Points, in no order, along strands that fork, close into loops and pass close to each other.
Points whose rows are less than 108 apart are linked; no others are. Some points are linked to none.
tid: [-18 -54   5 -52   8  41  34 -11   1  -4  -6 -64  52   5 -11  -2 -37  24
  16  -5  30  -3  19]
sude: [ 23   7   3  25  15  17  19 -23   6 -35 -34  10  -3  19  34 -25  62  10
  -7  28  28   0  34]
Zolek: [-30 -52 -17 -33   8  20  13  -3  -2  23  -5 -60  38 -47   4  18 -25 -11
  24   8  30  13  -3]
rafik: [ 53   3  19 -12  28 -51 -31  -3 -16  28  43   9 -38  27 -58 -25 -26 -40
  31 -31 -22  45   0]
Mov: [  2  20  53  17 -21  -3 -12  24  30  -3   8  13 -20 -38  28 -19  17 -43
  46  49 -86  48  39]
kikas: [-17 -44  -9 -13  14 -28  -9 -19 -24  44  24 -66  -5 -24   0  -8 -73  24
  32 -26  32  13 -36]
Bif: [-22  -9 -14  -1  14  19 -28  24 -18 -19 -58  -6  11 -75  48  33  19  16
 -21  20  37 -10 -38]
bika: [ 57  23  22  48  78 -22 -30 -46   5   1  47  29 -52  31   1 -63 -21  10
 -44 -62 -15   2  35]
fumon: [ 23 -14  -1 -31  41  18 -25  -5 -15 -13   0 -32  28  36  -1 -38 -32  50
 -34 -45  42 -27  -8]
lagag: [-38  -1  14  16 -39  18 -17  19  -2 -46 -44  -4 -21  -6  36   0  10   5
  66  49   1  34   2]
Somuz: [-77   7  10  11 -30  17  -1   1 -43 -23 -52  21  22  20  39  21  -2  14
 -25 -23  32   3 -16]
fab: [-31 -31 -24  12 -12 -20  18 -50 -34  47  34 -29 -27  42 -17   7 -44  -8
  20 -12  32  50 -43]
mil: [-14  17   9   9  13 -49   5  -8 -18  22  -7 -10   3  16  24 -20  12  22
 -24 -17 -18  -1  24]
pozik: [-23   9   3  30  -5 -50  19 -15 -21  16 -11 -35 -27  -8  29 -10   0  18
  14   6   8  13  -2]
pegu: [-45  48  28  14 -22 -40   1  20 -12   2 -27  64  10  -3   1  20  22  12
 -54  -4 -38 -21  -4]
vavo: [ -3   6  19   5  29  25 -26  31  45   1  25  45 -16 -16  35 -26   2 -41
  34  46 -68  46  63]
kavad: [  9  13 -45 -30   4  -7 -64  26 -34 -25 -31  19  13 -33  -9  14 -11  29
 -23  -3  16 -47 -30]
Tetud: [ 10   8 -38  54 -54   9   6 -19 -38 -28   3   2 -41  -9  19  23  28 -31
  49  43   9  55 -40]
Poro: [-35 -29  24 -25  22  47  -7 -14 -37 -35 -45 -12  35  54  24   2 -27  24
 -38 -36  76   1  -7]
dov: [-21 -12 -30  26 -26  35 -28   3 -35 -32 -64  16 -13 -54  48  48  29  19
   2  41  26  26 -43]
Retuz: [ 18 -17  26 -18   7 -33 -40  18 -20   6  34   7 -31  36 -29 -26 -46 -32
  59  11   5  40  -6]
fod: [  8  -3  -3  17 -17 -38 -13  11 -35  14  37 -12 -27  10 -40   3 -21 -50
  72   9  -2  48 -36]
Nepub: [ 49  29  27  13  45   4  -2   3  74 -31  28  41 -13 -12 -76  -8   3 -30
  -4 -70 -69 -15  79]
tenez: [  6  10 -50 -45 -16  21  13   0   2  21 -21  11  36  16 -29  15 -12  33
 -52 -61  -7 -25 -10]
sor: [ 11  32 -17 -12   5 -24 -27  10 -39 -29 -31  17   7   2  -6   2   6  10
 -12  -8  19 -27  -8]
zegud: [-38 -14   0  31 -20 -15  19 -33 -23   9  16 -19 -36  36  11  -8 -31  -6
  61  14  38  59 -35]
Sumob: [  5  37   0   1  13  -2  -8  70  53 -14  -3  33  19 -22 -28  17  23  28
 -35 -24 -44 -77  -8]
kovo: [ 30   8 -42  49  63   0  -7   2  19  13   9   7 -12  20   2  -3  18  46
 -68 -43   9 -35 -31]
fasap: [  8   0 -38  14 -42 -40  -2  -3 -39  10  24  11 -34 -10 -52  37  -9 -54
  39  23  -7  43 -44]
vive: [ 18  -2   5  23  44  18 -28  44   5 -43 -37 -10   5 -13  45 -10  27  40
 -33  10  33 -36   6]
musi: [ 65   4 -17  22  61 -11 -10  -2 -13   6  18  19 -33  33 -16 -21   6  26
 -37 -24  20 -19 -16]
vaz: [ -28  -37  -32  -46  -28   31  -37   23    8  -27  -46    6   26 -107
  -25   28  -18  -14    1   15   33  -38  -41]
tata: [ 26  11  19  21  53  -3  -5 -25  62  -8  36  56 -20 -33 -36  -8   3 -37
 -13 -33 -61   6 107]
Dato: [-10 -30   2 -51 -18  44  66 -26  27  22 -11 -48  69  15 -11  14 -19  20
  -7 -32  18 -17  19]
Zur: [-11  20 -10  12  24 -15  26 -38 -10  26 -14  -2  20  40  11 -18  20  37
 -60 -49 -13 -15   1]
tomu: [ 65  20 -43 -25 -10 -34  30  -8  13  17  18 -24  10 -55 -57  14  39 -13
  -3  -1 -18 -41  11]
kufaz: [-21 -31 -35 -50 -65  47  -4  19  23 -20 -20  25  36 -72 -22  49  14 -31
   0  41  17 -43 -31]
teli: [ 17 -14 -42  -2  37  -4  -3 -43 -18  23 -32 -37  -3 -24  24   0   2  51
 -58 -39  44 -32 -15]
nef: [-20  -1  38 -26  11  33  19  16  68   9  32   4  47  16  13 -30 -25  -4
 -13  -3 -48 -34  57]
pul: [-61  12 -26  -4 -48 -33 -16 -11 -55  -8 -48  23   3   0  22  38 -13  17
  -7 -22  25 -15 -22]
Kemit: [-29  11  35  -6  18  12   3  22  61  21  35  35  15  -9  12 -28   1 -40
  -4  31 -64   0  65]
Sisan: [ 19 -12 -25 -13   7 -45 -45   0 -22  38  34 -48 -16 -16 -10 -28 -55  24
  30 -16  21  -9 -45]
rovip: [ 21 -41 -16   7  23   3   2 -46 -22  13 -15 -56  -6 -40  38  -1 -26  38
 -24 -29  82   2 -14]
zes: [ 14 -29 -11  -9  16 -16   0 -28 -35  41  21  -8 -14  48 -16 -13 -20   5
   8 -19  19  20 -36]
tenok: [ 45  25 -22   7  28   1 -25  63  17 -53   2  28  11 -28 -31   5  28  24
 -15  -1  -4 -64  -5]
gub: [ 63  22 -15 -20  -5 -21  10  34   4 -25  -7  18   5 -54 -41  18  42   1
   8  34 -11 -47  10]
Ral: [-11  24  27 -26 -21  12  39  16  75   2  16  19  29   6  -7  -4  16   1
 -34 -24 -52 -68  48]
kob: [ -5  16  17 -17 -24 -39  39  10  24  30  17 -53  15 -21 -18  -3  14 -16
  32  17 -34  -3  21]
vube: [ -2  14  29   9 -29  17 -18  30  12 -27   0  -5 -20 -22  34 -27  13 -21
  78  76 -50  32  12]
mosu: [ -3  50  39   8  -2   2   5  46  76 -11  17  56  16  -9 -12   5  33 -13
 -36 -15 -73 -65  33]
zaped: [ -8 -15 -28 -32  -4  13 -40  13 -11 -36 -57   0  15 -68  -1  26  11  12
 -12   8  49 -45 -16]
fibar: [-22 -26  22   8 -25  49  44  23  37  18  48 -20  19  11   9  14  37 -50
  14  56 -30  28   2]
Fav: [ 15  32 -24  15  -2 -40 -29 -17 -54 -16 -20  24 -31  23  24  -8  -7  17
 -32 -35  36 -25 -17]
bute: [ -3  -1 -55  30 -56  -4  15  -5 -39  -6  29 -16 -26 -22 -20  38  16 -50
  44  56 -10  56 -28]
Zad: [ 24 -14 -49   5  43  17  20 -33   2  32 -22  -3  21  19   7   5  35  49
 -69 -34  22 -26   3]
keb: [ 38  -4   9  42  40  25 -14   2  19 -33 -33 -11 -27  10  63 -26  41  22
  -2  40  36   7  15]
zab: [-53   4 -11  47 -20 -42  25 -43  -3  11  -1 -53 -34  10  29   5 -38  25
  52   1  36  43 -19]
firi: [ 37  10 -14   5 -20 -39  45  -2   5  22  45 -63  12 -47 -49  -3  19 -24
   7  17 -28  -2  20]
Pavab: [ 58  38  12 -15  10 -14  24  16  48  -3  25  28  -4  -6 -54  -3   7  -7
 -24 -56 -73 -39  45]
paza: [-22 -16  13 -46   8  19   1  17  28 -14   6 -13  50  39 -13 -31 -20  18
 -14 -25 -14 -25  38]
Kedon: [ 41  28 -22 -27   1  -5  23  19  26  17  -5   2  26  14 -42  -8   7  22
 -25 -39 -33 -40  13]
Nerav: [-22 -62 -15   6   5  48 -25   2 -17  31  24 -26 -10  11  29  14 -31 -14
  48  36  59  56 -57]
Vip: [ 71  31 -17 -28 -18  16  67 -25  28  25  36  21  14  25 -68  25  21 -32
 -37 -40 -33 -12   6]
pidak: [-39  39  39 -17 -55 -50  28  -1  -9 -10  -6  22  -3  -9  -8  -5  -5 -14
  26 -10 -46 -19  38]
reko: [ 63   6  14  19  40 -33 -19 -18 -20  19  42  11 -38  32 -20 -28 -10  -2
   6 -13   1  24 -17]
Tasa: [ 44 -36  16  13  46  17 -12   1   6  13  39 -39 -20  31  15 -34   5   7
  22  48  20  30  -6]
fodom: [ 32   0  18  39  81 -17 -23 -20  29  40  49  22 -38  18 -19 -41  -2   2
 -31 -39 -51   7  37]
Fofu: [ -5   4 -17  21  -5  -9 -16 -46 -55   2 -25  37 -30  48  35  11   6   2
 -16 -16  49   5 -43]
Rovoz: [-14 -43 -37 -46 -12  -3  -3 -18  -6  42  -7 -66  17 -39 -24   3 -36  26
  14 -36  32   9 -24]
velag: [ -8  39  40  -8 -32 -36   2 -13  -2 -35 -20  65 -13  -3 -27 -13  10 -21
   5  -9 -36   2  37]
tizib: [-24  36  31   4 -25  -5   0  33   0 -26 -29  54  16 -31  12  28  51  14
 -34  29 -23 -32  -6]
vad: [-30 -71  -4  18  12  55   0 -26 -18  37   8 -39  -6  -5  33  51 -26 -24
   5  32  55  75 -59]
nez: [-45 -14   5 -24   0  42   7 -10 -27 -38 -74  10  26   3  35  48  -6   2
 -40 -15  61   0 -12]
zesin: [  0 -50  28  10  22  28 -36  15  -4  25  18 -19 -22  39  35 -18 -34   1
  45  40  36  43 -36]
gude: [-13  -7  23 -20  34  47 -20 -32 -28 -15   6 -27  35  73  30 -30 -50  40
 -50 -48  51   4  -6]
zukez: [-47 -10  24  29 -22  15  -3 -20  -5 -33 -30  -2 -26  32  67 -21  -9   5
  45  29  11  45  16]
seziz: [-12 -18  12  -1 -58  22  64  -9  17  26  58 -41  40  17 -11  22   5 -59
  25  47 -14  29   7]
Tik: [-12  40  40  14 -44 -26  -1  19 -31 -45 -25  67 -33  -4  -1 -12  20   4
  22  26 -14  12  16]
gutul: [-44   3  14 -17 -32   7   7  37  13   1 -29  24  32   0   3  40  17 -10
  -7  29  -2 -22 -12]
til: [-30  31  23 -16 -65 -43  66 -11   9  17   0 -20  16 -23 -16  13  21 -27
  21   1 -41 -29  24]
dez: [ 21   9  32  24  56 -20   3 -37  38  29  41   8 -32  -4 -28 -20  24 -40
 -13 -16 -67  35  64]
bepib: [ 27  34  18  42 -13   0 -28   0 -12 -38 -31  54 -62  -4  27 -10  41  -6
  22  53 -27  33  11]
Pege: [-11 -16 -26  43 -45   5  37 -52 -25 -29  -1 -26 -36  12  24  18   2  -6
  59  44  36  61 -21]
Viz: [-23 -25   8 -17 -17   2  55 -25  -6  29  54 -48  15  32 -36 -11 -15 -29
  38  26 -11  32   4]
zumip: [ -5  11 -10 -56 -38  35  45  -3  31  38 -19 -24  56  23 -12  14 -24  39
 -50 -53  -5 -26   9]
Gisig: [ 24  24  15   9  32   4 -27  32   2 -42   3  61 -13  34 -12 -23  10 -15
   4   7 -12 -11  24]
filu: [ -4 -19 -15 -17 -26  44   2  35  20   3  -8   5  47 -15 -12  40  27 -24
   0  44  17 -24 -22]
mulu: [ 14  -7   7  -7  15 -40 -68  37 -23   7  19 -13 -18  14   5 -29 -48   0
  46  -4  15  -3 -37]
Ror: [-23   6 -13  33 -27  16 -23 -11 -41 -20 -45  46 -35   6  54  30  23   4
  -5  28  34  13 -45]
ruk: [-39 -14  44   1  -2  15  15  41  37  31  22  15  11   7  14   6  16 -43
   4  42 -55  10  23]
seka: [  3  19   0 -17  44  17 -28  30  12 -23  10 -13  37  32  -3 -36 -28  45
 -50 -44 -14 -38  18]

A fork is a point with three links, a tip a point with one. Leave the first point through the second and follow the links. Name the first fork or tip that comes.
zumip; tenez => bika
fodom; dez => Retuz
Tik; velag => nef
Ral; mosu => bepib

A piece is two or more points that can be reached from each other along the links. Count, over all rows, the pieces, the separate loops (a circle has one, a figure eight two, a Y none), the forks (points with three links) and the tips (points with one).
pieces => 5
loops => 3
forks => 7
tips => 11
